Points, in no order, along strands that fork, close into loops and pass close to each other.
Points whose rows are less than 38.4 apart are linked; no others are. Some points are linked to none.
(165): [-3,-11,8,-2,6,-12,-21,0,8,4,5,11,16,1,6,7,-4,-18,4,4,6,2]
(257): [-8,18,-6,-7,3,-11,-10,5,8,-1,-2,-2,6,-7,22,-5,5,-33,3,-6,11,-5]
(404): [8,0,-6,-3,0,-7,-18,0,1,-13,-6,24,15,-1,1,-21,10,-6,0,0,11,-16]
(282): [0,-1,-15,5,-6,0,-2,2,0,-10,5,3,1,2,-7,-3,13,10,14,-5,1,1]
(683): [-7,-1,11,-7,8,-19,-10,17,3,4,5,7,-4,-1,-17,-16,30,10,-3,4,-8,-2]
(71): [-9,2,-16,2,-4,0,5,8,9,-9,9,-26,-7,-7,6,8,-3,-6,5,-7,-8,4]
(335): [-4,-1,-15,-7,6,22,13,-14,-2,-6,1,2,-2,9,-7,-5,1,19,18,-12,2,-6]
(658): [-2,-4,22,0,7,-16,-24,2,-4,21,-2,9,6,-1,3,14,5,26,8,26,2,17]
(134): [-15,-6,-3,-4,2,-8,-12,1,14,4,-1,-5,9,-4,1,16,-7,-14,8,1,5,8]
(849): [9,-19,9,-1,2,3,-8,-4,13,-4,-5,9,1,-9,3,3,1,-9,-8,4,-15,-14]
(162): [7,-16,-2,6,-10,16,9,16,-10,-10,-6,-20,8,12,-1,8,-17,10,-3,0,-9,18]
(235): [0,-5,24,3,-2,-6,-16,1,-13,17,-9,-5,-5,-2,5,17,-12,27,0,29,-1,26]
(672): [0,-12,-12,13,-19,7,-4,3,-7,-13,-4,-3,-7,-2,-10,10,-11,0,0,7,-12,-3]
(110): [8,-18,-7,3,9,13,8,-5,11,-14,-1,11,-1,3,8,-2,1,-3,-5,4,-11,-10]
(175): [10,-3,9,-1,-1,4,22,-7,-17,3,-3,-5,2,14,-18,13,-34,19,8,-4,-7,10]
(27): [-6,-5,-10,-13,12,7,2,-15,8,-4,4,-10,-3,2,-1,0,3,8,9,-10,4,-12]
(687): [-5,6,17,1,15,-5,0,-8,-7,24,-1,6,-1,8,-3,8,8,38,-3,9,9,20]
(230): [-2,19,-8,0,3,1,4,-17,4,-3,3,11,-4,-2,0,-13,14,-3,-3,-14,14,-7]
(440): [6,8,-2,-5,2,-22,-12,5,5,-12,-7,10,-1,-5,12,-11,2,-22,3,-2,-5,-29]
(77): [-4,-9,-1,-2,7,7,-5,19,9,9,15,-1,5,3,-5,-6,7,0,-7,21,7,2]
(416): [-7,-14,-9,1,5,11,8,-11,1,-7,-12,-10,-3,10,-6,14,-32,17,4,2,2,11]
(564): [4,-5,1,-4,-2,-17,-7,-1,12,-5,-1,12,-6,-12,0,1,9,-21,1,-2,-11,-14]
(577): [-5,-5,-6,-5,7,13,9,7,6,1,21,-14,-11,5,-6,-6,-4,-3,-10,9,3,1]
(505): [-13,-11,-15,2,-3,18,3,3,-5,-13,-3,-17,-5,17,6,2,-20,2,-17,5,1,1]
(452): [4,13,-4,7,10,-6,17,-7,5,-19,12,12,-21,10,4,-8,13,-5,-5,-13,-4,-15]
(30): [4,-5,9,-2,0,7,12,-9,-10,14,1,-2,-2,3,-15,12,-8,24,12,-5,-5,9]
(420): [-3,5,-3,15,-13,17,8,-6,-1,-7,-5,7,1,-5,7,2,6,-18,-8,-4,-2,14]
(320): [-9,19,-4,-13,3,4,9,-13,-1,10,0,10,-4,-11,-7,-19,26,3,5,-12,11,5]
(222): [6,-12,15,-12,7,-15,-6,10,5,6,1,9,-6,-11,-12,-12,20,5,-1,-1,-16,-18]
(802): [5,7,-5,-3,-4,-7,-16,-6,5,-5,-5,3,3,1,13,-2,-6,-27,-12,7,0,-30]
(266): [0,9,0,6,4,-6,13,6,4,-3,16,7,-17,2,-8,-12,20,4,-3,-10,-7,3]
(586): [7,-5,9,-2,11,-7,5,-5,3,16,17,-10,-4,8,-8,2,4,22,-9,-3,8,6]
(686): [7,-14,-3,4,0,-5,2,-6,-7,0,-10,-11,4,-3,-8,10,-30,26,15,5,9,19]
(343): [5,-15,11,5,-4,6,6,12,-12,4,-6,-20,4,2,-5,12,-23,11,-9,10,-1,23]
(277): [3,-12,-14,1,-14,2,0,8,-7,1,0,-15,-11,-3,-18,3,-17,6,4,9,-2,-2]
(565): [-6,-6,13,6,12,-6,-10,-1,4,14,-1,12,6,1,1,9,1,23,6,12,8,27]
(196): [4,-2,3,1,5,-5,-2,-3,6,4,1,2,5,-6,-3,2,19,5,4,-11,2,4]
(154): [2,6,5,-6,3,-10,0,4,10,-9,-3,7,7,-11,5,-14,28,0,9,-17,-3,1]
(491): [7,11,-6,15,1,-9,-5,8,6,-23,-9,15,11,-6,26,-4,11,-14,-1,-12,-4,-9]
(331): [-5,4,0,-2,-9,19,21,-5,-12,10,10,-4,-14,13,-15,3,-12,-1,2,-1,-5,4]
(356): [-4,13,-2,-1,-5,3,15,5,-13,20,8,-9,0,12,-18,-1,-21,17,-5,8,12,21]
(409): [1,0,-14,3,-11,5,21,14,-12,-13,-3,-20,0,8,-6,8,-19,5,15,-6,-13,12]
(780): [-13,8,-9,-5,4,-7,-3,4,13,-6,8,-8,-1,-10,10,7,4,-23,9,-1,1,2]
(823): [6,9,-4,-19,7,-9,-19,13,-5,-8,-15,17,13,3,16,-21,-5,-34,18,-8,2,-17]
(795): [-2,3,-11,3,5,3,6,-19,6,2,6,-11,3,8,4,6,-4,7,-4,-9,6,-7]
(290): [4,11,-6,-1,-4,-13,-8,-5,1,-2,4,21,-2,-5,-6,-16,18,-7,-8,-4,18,-6]
(815): [-5,5,-8,-7,0,14,21,-11,-7,1,11,1,-17,13,-19,-2,-6,13,16,-9,-2,-9]
(202): [-3,11,-8,12,-16,11,2,-18,-8,-8,-17,4,-4,-8,15,7,-6,-13,-8,-10,-11,-21]
(563): [-6,1,-17,18,-12,-1,-4,0,-5,-12,0,2,5,5,-2,7,0,2,1,-1,3,-5]
(309): [-3,12,-13,14,4,-12,-7,5,3,-22,-9,12,-5,-7,25,-5,6,-14,1,2,-8,-28]
(504): [-2,5,15,1,5,1,2,-15,0,25,7,-2,1,1,-9,9,11,20,-9,3,7,8]
(186): [0,7,-11,-1,-4,3,18,5,-2,-4,12,-24,-9,5,-3,7,-7,-1,17,-8,-11,5]
(767): [1,-4,0,2,5,-8,-4,-6,6,7,16,-23,3,12,0,11,-7,9,-6,-5,10,5]
(749): [0,5,8,-17,5,-12,-14,16,2,-8,-11,21,11,-7,8,-15,15,-26,20,-9,-3,-4]
(725): [13,21,-1,4,15,4,16,-4,0,-16,1,8,-25,-3,12,-21,11,-7,-7,-8,3,-22]
(214): [5,-9,7,6,-2,-4,3,14,0,11,10,-9,-1,5,-12,6,-13,9,-15,15,-3,16]
(453): [1,-16,-4,2,4,22,6,2,1,-4,12,-12,-3,16,-1,-2,-12,8,-13,9,7,5]
(141): [1,-9,0,0,-3,-6,-25,5,1,-5,3,2,14,7,9,2,-9,-27,-4,10,1,-19]
(692): [-4,5,6,-8,5,-10,-7,22,7,-1,-9,11,17,-13,7,-12,29,-14,12,-7,-3,5]
(325): [-7,2,-2,-3,8,-12,6,13,0,9,11,6,-8,1,-20,-15,23,17,-5,3,-3,9]
(334): [2,11,-5,21,-6,5,10,-1,2,-18,-3,12,-3,-9,17,4,9,-18,1,-13,-9,2]
(520): [5,-5,12,3,-6,-3,15,0,-24,0,-13,-16,3,9,-9,12,-37,12,-3,-4,2,26]
(695): [11,-13,14,2,-5,-5,-6,-4,-17,9,-10,-9,-2,-2,-5,13,-19,33,10,17,1,19]
(112): [-2,-6,2,10,-13,-4,-8,-9,0,3,3,-16,0,-3,-1,14,-6,-12,-14,-3,-6,-11]
(744): [-2,2,8,13,-20,13,-6,6,-5,6,-4,5,12,-7,4,5,7,-15,-17,3,4,12]
(737): [13,-7,22,-13,10,-10,-13,2,9,11,-6,14,6,-10,2,-9,19,2,-7,5,0,-9]
(500): [12,-9,11,-15,7,-16,-22,7,2,3,-1,18,15,0,-1,-23,12,-8,3,3,2,-20]
(624): [-11,-23,0,-4,4,10,-8,-7,5,-2,-10,-10,0,1,0,14,-27,6,1,13,8,11]
(42): [-7,-4,12,3,3,-1,-6,10,1,21,7,-3,7,2,-6,6,5,-1,-19,20,2,12]
(45): [11,9,-2,-7,3,9,6,-2,4,-7,2,-6,-13,-13,12,-15,11,-11,-2,-7,0,-24]
(480): [-14,2,-16,3,-7,18,-3,-21,-5,-13,-18,-6,5,-2,17,9,-8,-7,-7,-7,3,-12]
(473): [9,23,11,-12,-7,-7,-8,9,7,4,-6,1,9,-16,18,-11,8,-25,3,-7,7,-2]
(438): [-7,10,8,-6,-15,16,25,4,-22,18,-1,-3,-5,13,-22,1,-15,12,0,3,-4,14]
(522): [3,7,-9,2,0,9,6,-16,6,-8,-6,3,-5,-12,15,-2,-5,-9,3,-7,-8,-25]
(89): [2,15,4,-2,-15,5,-13,5,1,6,-7,5,13,-13,8,1,15,-18,-1,-2,7,7]
(136): [-1,3,9,3,-1,13,13,-17,2,23,6,8,-7,1,-9,5,4,4,-16,3,1,8]

A fork is a point with three links, a tip a point with one. Leave the first point through the second and follow the links. Name the first fork or tip that comes.
(500) / (737) -> (480)
(257) / (473) -> (440)
(440) / (309) -> (780)
(624) / (416) -> (504)
(277) / (672) -> (823)
(266) / (325) -> (320)
(823) / (749) -> (277)

How many points has the smallest loop of links through each point below? Write - if it is on no loop.
(440) -> 14
(290) -> -
(409) -> -

Name the points in between on the shortest way along the links from the first point to the second, in order.
(335) / (695) -> (27) (795) (767) (586) (504) (687) (565) (658) (235)
(737) / (522) -> (222) (683) (325) (266) (452) (725) (45)
(134) / (453) -> (780) (71) (186) (409) (162) (343) (214) (42) (77) (577)
(409) / (110) -> (186) (71) (780) (134) (165) (141) (802) (440) (564) (849)
(420) / (409) -> (744) (89) (473) (257) (780) (71) (186)
